Each scene shows the same named points in several views. A view is turned or mirrored, and shifted as a whole, has a little noise and may leave points out.
(in the rows, 128 means zero)

Scene 1
View 1
Q897: [140 128 117 144 121 122 151 126 167 148  85 124  96 135  93 108  82  77
 118 137  83  75]
Q829: [ 99  69  93 119 167 172 151  95 122 144  92 115 104 119 154 115 115 133
 136 118 119  74]
Q716: [120 120  91 135 168 144 168 120 143 111 137 151  87  91 137 109 110 147
 126 110 185 116]
Q462: [207 136 135 138 123 118 172  88 162 165 155  94  73 157 135 133 137  94
  98 102  93  87]
Q264: [ 74 115  66 151 168 133 145 120 161 110  81 146 116  99  87  97  78 103
 136 128 120  95]
Q835: [135 109 114 136 164 129 176  63 122 146 118 113 103 120 168 137 139 125
 111 100 123 124]
Q748: [155  70 159  94 140 178 159 112  93 175  67 110  86 135 197 137 118 140
 124 125 121  66]
Q320: [ 76 131  92 153 172 117 177 119 140  91 109 178 112  61 120 107  96 132
 127 129 195 170]
Q864: [112  82  95 122 156 162 151 109 143 131 113 127 100 115 138 107 114 124
 134 118 130  79]
Q763: [ 48  39  54 138 177 167 140  61 153 122 125 104 136 127 128 103 131 107
 143 117  88  77]
Q948: [196 175 114 142 151 115 169 124 151 137 119 140  61 112 123 120  96 128
 104  98 157 105]
Q580: [208 176  95 156 153 102 180  75 176 139 193 113  62 131 120 129 144 116
  92  71 138 118]
Q526: [142 132  80 147 166 125 163  76 158 133 131 112  92 123 124 121 124 117
 116  94 114 102]
Q172: [136 161  68 157 169 110 161  98 168 120 120 137  91 108  91 113  94 112
 114  97 124 106]
Q911: [145 138  63 155 149 125 160 105 211 111 213 128  78 119  85  97 127 103
 116  97 147  98]
Q357: [106 107 131 145 127 118 174 115 148 129 122 143 112 107 122 115 110  92
 117 144 140 136]
View 2
Q763: [ 91 166 140 169  81 138 101  97 145  79 124  99 177 151 182  77 186 168
  81 152 118 141]
Q320: [206  98 107 134 131 132  84 102 105 164 130  68 186  76 133 107 145 137
 156 114  74 134]
Q357: [180 114 121 144 142 114  79  89 124 117  96 124 167 109 131 112 107 135
 114 147 114 132]
Q911: [184 114 127 142 122 107 169  82 146  93 151  87 140 165 115  94 132  57
 136 182 105 108]
Q716: [181 118 103 145 136 139 110 115 105 139 133  65 150 125 126 124 143 106
 126 122 115 138]
Q462: [148  95 142 174 159 126 144  86 115  75  83 137 108 187 107 132  61  83
  83 160 144 105]
Q864: [126 131 114 159 138 137  89 110 121 111 117  98 150 143 148 121 147 130
 104 148 146 153]
Q172: [142  80 134 161 145 126 139  80 114 123 118  94 155 153 123 104 133 108
 169 155  90 119]
Q829: [102 141 117 168 127 153  84 119 113 108 110  92 150 148 158 124 154 153
  88 127 151 158]
Q580: [180  85 142 168 141 129 191  87 105  97 112  94 102 185  96 123  74  53
 121 138  96  81]
Q897: [120  87 133 163 175 112  89  79 125  98  81 149 157 158 125 114 109 123
 145 190 143 148]
Q948: [168  71 115 159 181 136 129 102  92 133 103  93 119 158  96 144  96  80
 152 141 125 124]
Q264: [119 103 128 154 138 119  83  85 135 124 119 102 191 123 152  92 171 147
 171 173 105 155]
Q748: [106 127 102 177 168 165  61 139  84 112  76 113 118 157 140 166 102 150
  54 108 192 164]
Q835: [142 118 136 177 125 155 116 105  95 109  89 100 135 144 136 126 100 138
  75 101 110 110]
Q526: [134 105 140 171 133 137 139  88 111 105 108  98 139 162 134 110 122 115
 120 138 105 112]
View 3
Q264: [130 137 157 103  87 141 158 103  64 141 104 125  83 112 131 162 152 125
 125 164 106 152]
Q911: [196 152 151 117 147 137 149 103  93 186  58 127 154 106  52 134 130 153
  99 195 149  97]
Q835: [ 97 135 139 128 167 141 154 119 113  81  82  93 175  96  92 145 132 125
 152 140 132  97]
Q357: [149 120 118 124 136 141 142 125 128 125  90 102 103 106 107 156 142 134
 153 131 148 132]
Q748: [ 45 104 160 129 168 128 169 113 148  37 129 134 162 137  71 151 108 100
 142 103 164 172]
Q829: [ 82 116 159 125 125 128 161 115  71  76 125 140 148 116  87 159 124 108
 119 130 129 140]
Q716: [118 109 148 130 148 151 129 103 101 146 122 114 129 135  65 144 146 132
 152 178 135  98]
Q580: [161 179 160 119 193 148 166  82 150 152  27  85 199 104  51 117 123 149
 131 201 152  82]
Q864: [112 118 155 123 131 135 155 110  89 105 113 141 136 118  82 155 127 119
 120 139 136 139]
Q526: [127 156 158 115 147 139 169  99  98 119  65 108 163  99  91 143 132 134
 126 167 128 109]
Q172: [135 163 165 104 130 149 168  84 104 154  67 100 130 113 100 137 146 138
 133 192 120 119]
Q320: [130  98 122 129 127 166 116 112  96 162 125  86  77 129 111 156 175 138
 188 178 112  84]
Q897: [141 161 165  99 116 133 189  94 139 118  63 123 105 112 111 150 124 129
 114 139 148 192]
Q763: [121 130 143 121  98 113 154 144   4  83 100 153 154  79 111 170 130 120
  89 122 111 122]
Q948: [120 149 172 114 171 156 172  70 169 150  76  97 141 142  67 128 133 133
 152 196 148 133]
View 4
Q829: [ 97 106  78  94 138 134  55 161 119 130 114 120 144 120 161 119 153 135
 122 152 159 117]
Q320: [ 70 153  98 162 115 124 154 143 123 103 110 125 204 172 185 133 153  67
 124  81 113 117]
Q172: [152 139 116 178 141 112 140 173 142 124 126 121 141 139 160  80 145  83
 125 134 136 135]
Q462: [208 153 154 126 137 141 139 171 144 113 131 112  84 104 123 111 145 181
 137 130 168 132]
Q864: [108 123  99 113 137 139  80 164 132 117 119 125 153 126 152 116 144 126
 120 143 167 113]
Q948: [178 168 147 163 147 147 145 150 133  81 111 136 128 122 180 116 125 111
 145 127 149 159]
Q716: [114 148 116 138 152 128 116 138 136  82 109 125 184 157 180 129 146 106
 121 114 140 120]
Q526: [156 135 117 142 150 109 115 165 134 127 125 107 129 132 146  93 158 129
 127 129 138 128]
Q357: [100 145 114 133  95 152 150 172 131 121 124 117 152 136 134 130 149 122
 125  98 149 108]
Q264: [ 87 113  84 164 110 135 112 193 134 143 130 132 168 134 149  78 143  58
 109 148 151 108]
Q748: [121 133  91  60 118 175  51 146  96 111  99 139 103  82 176 161 131 172
 154 144 175 147]
Q911: [169 147 158 172 179 112 149 167 186  91 141 103 175 164 119  80 153 121
  92 133 166 103]
Q835: [140 138 106 104 134 111 107 141 116 127 118 103 117 131 158 133 172 160
 141 106 125 130]
Q580: [222 171 172 163 180 101 160 144 160  90 129 101 117 142 146  97 156 157
 134 113 135 147]
Q897: [144 132 118 152  96 166 129 205 132 139 130 135 112  98 127  91 126 104
 125 154 180 124]
View 5
Q748: [ 62 189 100 103 120 117  95 128 170  72  66 183  81 133  87 127 132 160
 162 171 125  94]
Q897: [ 89 116 142 141 141 192 122 147 125  69 101 103 116 141 109 108 119 177
  98 108 116  81]
Q911: [101 120 117 151 123 211 152  97 130 114 106  68 189  72 125 155 150 106
  70 105 106 149]
Q580: [ 66 130 105 159  84 197 144  96 137  86 133  88 184  44 105 169 102  82
  97 141  60 108]
Q835: [ 76 143 110 120  93 123 100 119 132 114 130 143 116 107  95 163 132 102
 127 131  93 107]
Q829: [ 89 164 123 106 124 113 101 143 145 111  69 145  95 137 109 137 150 139
 119 117 140 141]
Q864: [100 152 125 119 129 143 112 129 143 113  84 130 111 129 115 136 153 142
 103 123 137 138]
Q763: [ 86 132 138  93 135  97 101 150 108 139  74 109 112 140 103 151 180 119
 105  50 154 166]
Q172: [114 124 143 152 100 175 126 140 129 108 129  99 139 105 134 145 105 123
  56 114 106 121]
Q716: [132 159 110 144  98 170 124 101 148 135 119 130 142  95 131 159 145 107
  74 159 122 143]
Q526: [ 80 134 126 132 101 151 119 132 127 107 114 110 139  98 112 155 117 110
  91 110 102 122]
Q948: [103 152 118 160  94 202 133 118 159  81 120 123 143  89 127 138  91 133
  80 178  95  97]
Q462: [ 41 128 106 140 121 190 134 109 134  57 107 102 152  80  84 143 117 121
 137 130  70  79]
Q264: [139 124 157 134 129 160 110 155 122 129 110 109 105 158 142 123 138 157
  53  93 147 136]

Which points are out of place in each view (at most two, in the order of its rows)? Write none if all are in place.
view 1 -> none
view 2 -> none
view 3 -> none
view 4 -> none
view 5 -> Q716
